A landscape with many peaks, sampled at points; each row gives a point and its height.
A climber steps from a point to the highest of its 2 nearest points, and stops where none of them is higher. Distance is the straight distance between rows; heights are no part of it.
q333 height 2.61: -128, 263, 37, -315, 183, 5, -89, -383, -144, -606, 241, 374, 414, -104, 217, 78, -21, 264, 503, 180, 161
q845 height 3.19: -129, 469, -111, -259, -111, -105, -48, -37, 385, -273, -14, 189, -167, -274, 26, 232, 33, 133, 128, 301, 340
q985 height 3.52: 309, 57, -112, 195, 298, -131, -229, 154, 305, 227, -127, 144, 136, -26, 126, -60, 182, -24, -575, 245, -249
q432 height 4.96: -323, -622, 225, 68, -76, 574, 76, -330, -434, 146, 287, -18, 104, 406, -260, -242, 24, -46, 6, -303, -200
q316 height 6.17: 212, 133, 189, 142, 53, -424, 123, -25, 303, -189, -92, -58, -360, -136, 55, -61, 117, 69, -39, -66, 56
q43 height 5.00: 279, 327, -191, 51, 314, -145, 211, 325, 290, 514, -243, -154, -2, 98, -313, 62, 17, 90, -267, 15, 54
q421 height 5.40: 47, -202, -346, -105, -150, 281, -50, 462, 5, 601, 76, -42, 216, 66, 35, -338, -602, -5, -102, 338, -74
q777 height 3.65: -24, 244, 101, 26, -134, -191, 142, 26, 34, -461, 19, -100, -159, -162, 258, 45, -1, -94, 142, -136, 224
q974 height 1.65: 174, -77, -42, -83, -131, -443, 60, -103, 384, -444, 150, -47, -193, -469, -144, -325, 172, 191, -26, 448, 355
q218 height 1.70: 179, -139, -238, 152, -127, 330, -179, 151, -214, 504, -173, -36, 138, 4, -28, 99, -199, -142, -268, 129, -180
q312 height 7.88: -29, 94, -294, -79, -28, 257, -131, 409, 98, 686, -139, -247, 344, 146, -255, -138, -220, -140, -196, 12, -70
q321 height 6.08: -127, -313, -113, 164, -179, 642, 104, -265, -328, 54, 236, 233, 50, 34, -27, -293, -625, 391, -2, 173, -370
q598 height 1.87: 11, 17, 426, 46, -21, -192, 444, -9, -141, -186, -45, 175, -62, 112, 290, -63, 343, -41, 189, -387, 106
q262 height 4.24: -153, -300, 249, -70, 36, -9, -218, -94, -242, -247, 46, -7, 62, 135, 7, 358, 185, -159, 87, -411, -241
q237 height 5.38: -203, 343, -259, -21, 65, 24, -227, 121, 155, 467, -309, -108, 120, 117, -298, 149, 109, -74, -185, -87, -64
q353 height 5.39: 236, -36, 266, 208, 105, -333, -44, 8, 192, -52, 27, -50, -310, -20, 132, 16, 137, -50, -153, -207, -102
q964 height 5.65: -339, -607, 229, -74, 4, 492, 53, -124, -480, -25, 141, 3, 85, 386, -205, -56, 246, -185, 76, -341, -293
q596 height 2.93: -234, 43, 54, -443, 293, -178, -156, -503, -442, -390, -14, 52, 196, -103, 29, 69, 207, 122, 397, -20, 53
q72 height 2.16: -274, 50, 287, -82, 37, 2, 510, 143, -334, -160, -75, 194, -19, 237, 326, -27, 480, -76, 335, -162, 97
q926 height 3.23: -229, -135, 144, -243, 156, -83, -118, -513, -427, -140, -139, -5, 83, -48, -157, 93, 291, 100, 343, -259, -154
q242 height 4.47: -140, -428, 211, 185, -149, 549, 19, -415, -425, 289, 251, -2, 122, 239, -261, -258, -188, 59, 40, -228, -260
q771 height 4.21: -100, 377, -228, -1, -56, -36, 63, 48, 58, -518, 36, -378, -165, -230, 161, 88, -175, -121, -40, -24, 291
q28 height 3.55: -297, -133, 142, -32, -11, 92, -36, -437, -539, 49, -95, -114, -78, 17, -241, -73, 189, 40, 343, -395, -148
q449 height 3.96: -170, -260, 205, 115, -59, 257, -126, -411, -377, 272, 70, -97, -67, 51, -304, -136, -69, 50, 127, -337, -190
q515 height 1.45: 267, -178, 498, 79, -34, -376, 340, -146, 182, -206, -11, 252, -68, -32, 36, -280, 516, 229, 164, -77, 125
q583 height 7.40: 177, 303, -29, 160, 103, -319, 159, 114, 311, 58, -176, -92, -411, -112, -143, 55, 83, 114, -119, -2, 105
q988 height 2.60: -157, 174, 331, -18, -42, 145, 372, 136, -133, -456, 26, 59, 304, -27, 475, -213, 258, -134, 253, 65, 362
q787 height 6.58: -196, 215, -291, -136, 5, 170, -98, 250, 133, 641, -177, -278, 252, 177, -481, 18, -125, -56, -158, -63, -66
q130 height 2.19: 378, -181, -318, 130, -25, 119, -110, 268, -191, 465, -186, 14, 91, -9, 154, -39, -212, -117, -377, 264, -188
q983 height 1.66: 232, -119, 511, 114, 21, -261, 393, -67, 68, -85, 39, 212, -56, 118, 208, -82, 448, 49, 69, -321, 0
q713 height 3.76: -238, -121, 136, -153, 113, -96, -368, -70, -59, -358, 43, 51, 8, 27, 73, 448, 117, -13, 177, -220, -223
q419 height 4.05: -453, 574, -380, -312, 75, -168, -227, -24, 274, 6, -235, 22, -40, -26, -207, 243, 194, -73, -1, 63, 62
q393 height 3.06: -35, 119, 184, -109, -175, -80, 60, -8, 185, -650, 277, 82, 315, -101, 360, -102, 48, -22, 318, 106, 422
q410 height 2.90: 12, 406, -18, -222, -177, -18, -25, -221, 290, -409, 112, 334, -21, -317, 20, 228, -1, 132, 311, 376, 370
q569 height 2.75: -206, 124, 40, -417, 294, -55, -68, -361, -363, -558, 106, 245, 393, 54, 211, 59, 122, 232, 484, 55, 133
q825 height 2.40: -262, 198, 259, -84, 61, 73, 466, 120, -293, -311, -48, 62, 107, 86, 422, -159, 359, -147, 249, -63, 263
q120 height 4.92: -212, -452, 241, 4, 13, 215, -81, -155, -396, -47, 29, -74, 91, 311, -129, 106, 217, -206, 95, -429, -208
q273 height 4.66: 344, -29, 116, 301, 232, -252, -159, 90, 177, 195, 8, -88, -203, -20, 51, 22, -4, -122, -295, -135, -242
q696 height 3.30: -26, 129, 223, -125, -152, -286, -20, -35, 129, -575, 90, 127, 33, -117, 336, 123, 70, 18, 284, -4, 218
q919 height 0.39: 251, -722, -144, 152, -228, 391, 108, -34, -461, -99, 97, 85, 60, 253, 11, 7, -219, -239, -229, -112, -205
q472 height 4.65: -353, 419, -285, -245, 71, -65, -285, -29, 172, 292, -324, -12, 91, 61, -313, 194, 256, -65, -97, -20, -15
q435 height 1.49: 486, -327, -162, 305, 129, 87, -70, 8, -224, 226, -81, 53, 15, -11, 190, 10, -144, -94, -417, 104, -240
q343 height 6.53: 118, -46, -367, -22, 0, 201, -29, 544, 126, 690, 52, -284, 294, 168, -148, -225, -426, -207, -183, 169, -28
q960 height 4.27: -141, -267, -225, -67, -319, 328, 157, 244, -69, 295, 164, 291, -2, 35, 127, -258, -772, 309, 101, 393, -228
q929 height 4.07: 154, 110, -299, -84, 353, -28, 173, 490, 243, 691, -64, -371, 152, 159, -370, 37, -180, -79, -262, -67, 113
q774 height 3.51: -203, 198, -200, 19, -7, -58, -53, 40, -155, 293, -107, -405, -364, 0, -397, 89, -243, -9, 170, -201, 23
q772 height 4.99: -127, -338, -253, 54, -309, 465, 208, 59, -235, 108, 166, 332, -77, 16, -4, -195, -707, 465, 33, 297, -373
q383 height 2.87: -73, 77, 350, -73, -128, 114, 126, 140, 85, -508, 256, 56, 473, 45, 458, -170, 112, 11, 287, 213, 459
q380 height 1.28: 160, -77, 378, 33, -156, -314, 463, -73, 94, -347, -24, 130, 13, -123, 166, -392, 434, 146, 199, 69, 345
q523 height 1.90: 274, -414, 152, 222, 47, 191, -14, -123, -214, -24, -23, 12, 84, 228, 95, 183, 71, -266, -215, -292, -201
q189 height 4.63: 55, -311, -256, 91, -242, 312, -36, 271, -127, 463, 138, 14, 51, 41, 64, -254, -700, 61, -112, 318, -185
q335 height 2.41: 127, -225, 109, 234, -47, 181, -159, -136, -258, 256, -69, -102, -3, 96, -34, 167, -128, -228, -64, -245, -201
q196 height 6.03: 232, 310, -130, 158, 326, -287, 289, 267, 348, 284, -119, -192, -280, -15, -293, 48, 5, 205, -237, -25, 72
q46 height 0.87: 473, -610, -114, 249, 48, 208, 111, -63, -364, 13, -1, 105, 68, 144, 203, 35, -137, -184, -278, -85, -238
q943 height 1.82: 74, 122, -51, -87, -67, -490, 10, 39, 601, -259, 59, -23, -300, -373, -133, -258, 141, 217, -126, 435, 186
q991 height 4.08: 318, 30, 114, 266, 298, -245, -231, 152, 367, 157, 14, -18, -114, -115, -5, -128, 103, 6, -426, 119, -266
q883 height 2.02: 106, -129, -56, 212, -122, 308, -255, -95, -269, 378, -64, -99, -24, -69, -121, 108, -230, -119, -124, -25, -243
q77 height 3.32: -182, -67, 41, -84, 97, -60, -513, -70, 107, -154, 6, 147, 18, 33, 14, 606, 128, -89, -32, 9, -269
q942 height 4.06: -158, 260, -334, 35, 66, -107, 41, 94, -92, 8, -45, -461, -378, -42, -204, 119, -284, -31, 71, -205, 129
q437 height 1.31: 214, 14, 238, -27, -262, -224, 312, -86, 206, -488, 82, 41, 35, -266, 90, -290, 197, 122, 184, 193, 509
q791 height 2.69: -37, 326, -7, -256, 24, 89, -146, -312, 83, -505, 330, 334, 269, -207, 131, 118, -70, 197, 515, 281, 290
q194 height 2.94: 18, 50, 23, 176, -34, -44, -76, -67, -173, 314, -132, -226, -260, 40, -183, 109, -145, -179, 157, -348, -98
q659 height 2.92: 288, 88, -195, 143, 177, -57, -189, 225, 113, 429, -201, -13, 131, 72, 120, 29, -5, -161, -438, 125, -159
q680 height 4.93: 36, -486, -47, 247, -249, 579, 143, -317, -425, 231, 249, 107, 134, 166, -93, -203, -467, 98, 48, -64, -199
q693 height 1.50: 232, -11, 29, -79, -220, -222, 138, -89, 342, -459, 133, -58, -83, -409, -57, -220, 46, 62, 33, 463, 570
q903 height 3.56: -232, 477, -211, -144, -46, -135, -187, -14, 266, -193, -177, 41, -185, -167, -57, 262, 95, -19, 57, 142, 121
q450 height 5.03: -90, 414, -312, 27, 45, -95, 214, 254, 49, -246, 25, -388, -342, -134, -43, 100, -194, 27, -151, -78, 280
q385 height 2.59: -108, 220, -106, 0, 79, -214, -324, 224, 335, 215, -154, -153, -232, 17, 30, 227, 101, -127, -190, 8, -131
q507 height 2.31: -58, 301, -76, -62, 53, -313, -200, 237, 620, 161, -77, 57, -140, 41, 81, 132, 263, -41, -308, 83, -46
q788 height 2.91: -95, 112, 46, -39, 78, -160, -404, 36, 251, 15, -86, 43, -134, 4, 117, 417, 135, -176, -100, -10, -190
q125 height 2.01: 66, 172, 14, -113, -76, -380, -108, 94, 661, -64, -34, 129, -254, -175, 2, -48, 241, 153, -182, 261, 147

For each start below, name the point where the climber stops.
q410: q312
q596: q964
q659: q583
q194: q450
q380: q450
q72: q450
q943: q964
q472: q312
q189: q312
q696: q450
q77: q964

Call two points neighbours if one is among the 2 nearest of the other. Go from one point of each pair to the other, from neighbour to neighbour, staying as high as possible. Name the lowest point that can't be avoided.
q964, q321: q242
q312, q321: q960
q130, q335: q218
